Each scene shows the same named points in several views. A view is turned or mirrored, shifted and resized as a whole, has a little noise and may leave points out.

Scene 1
View 1
dut: [-30, -15,  11,  19,  19, -10,   8, -19]
mufo: [-20, -10,  -8,   3,  24,  -1, -25,  21]
Kubi: [-32,   1,   6,  -1,  22,  -3,   8, -13]
fono: [ -9,   3,   7, -11,  26,  -6, -23, -10]
Lugod: [-23, -27,   2,  30,  17, -11,  -8,  -2]
mis: [  2,   2,  -1, -21,  29,  -5, -51,  11]
tubib: [ -5, -32,   7,  27,  17, -22, -33,  -8]
sopu: [  9,   1,  19, -14,  23, -19, -38, -27]
bor: [-55,   5, -20,  -2,  24,  18,  18,  34]
dufuv: [-36,   1, -12,  -7,  26,   9,  -3,  23]
Lolur: [-17, -24,   3,  21,  20, -14, -19,  -3]
maba: [ -9, -16,  11,  11,  23, -15, -23, -11]
sebu: [ -4,  16,  14, -30,  28,  -5, -24, -15]
Zovom: [  5,  12,   7, -32,  31,  -5, -46,  -2]
View 2
mufo: [ 7,  8, 36,  1, 19, 14, 29, -6]
dut: [ -4, -23,   4,  -6,  34,   5,   5,  -3]
sopu: [ 13,   4,  40,  10,  18,  25, -24,  17]
dufuv: [ 23,  12,  25, -11,   2,   9,  31,  -5]
tubib: [-12,  -5,  39,  15,  40,  14,  21,  -3]
mis: [18, 24, 53,  8,  9, 26,  9,  6]
Kubi: [  1, -16,  10,  -5,  30,   8,   3,   1]
Lugod: [-14, -16,  23,   6,  42,   7,  19,  -6]
bor: [ 17,   2,   5, -26,   9,  -4,  58, -21]
Zovom: [27, 22, 50,  1,  1, 29, -3, 12]
Lolur: [-8, -8, 29,  7, 37, 12, 16, -2]
sebu: [ 29,   9,  29,  -5,   2,  21, -12,  12]
fono: [14,  2, 31,  1, 15, 16,  0,  6]
View 3
sopu: [16, -1, 20, 18, 14, 26, 33,  2]
Lolur: [-22, -15,   0,  25, -12,  15,  14, -10]
sebu: [ 18, -12,  38,  14,  16,   9,  14,   7]
mufo: [-20, -32,  25,  28, -12,   8,   4,   3]
mis: [  1, -30,  42,  31,   1,  27,  23,  16]
dufuv: [-17, -34,  32,  20, -13, -14, -13,   1]
bor: [-26, -39,  33,  16, -19, -35, -29,  -4]
maba: [-19, -15,   3,  30, -11,  25,  24,  -6]
Kubi: [ -8,  -3,   1,  12,  -1,  -2,   7, -14]
View 4
bor: [-43,   3,  -2,  38,  27, -20, -30,  26]
dufuv: [-25,   3,  11,  18,  19, -17, -12,  37]
tubib: [ 20, -26,  16, -25,  17, -15,   1,  17]
Lugod: [  7, -26,   5, -19,  15, -13,   3,   0]
mufo: [  4,  -6,  24,  -1,  20, -17,  -2,  38]
Lolur: [ 10, -20,  12, -23,  12, -13,   9,   8]
dut: [-19,  -8,  -4, -17,  -2, -10,  14, -12]
sopu: [ 13,  15,  39, -31, -20, -16,  48,  26]
maba: [  8,  -7,  19, -25,   0, -13,  22,  13]
fono: [ -3,  13,  27, -12,  -5, -15,  25,  30]
Kubi: [-16,   0,   4, -17,   1, -13,  18,  -1]
Zovom: [  9,  25,  51,  -8,  -9, -18,  34,  59]

In a view up to two points have been moved. Name them for each view, in the order of its rows, or write -.
view 1 | Kubi, tubib
view 2 | dufuv
view 3 | maba
view 4 | -
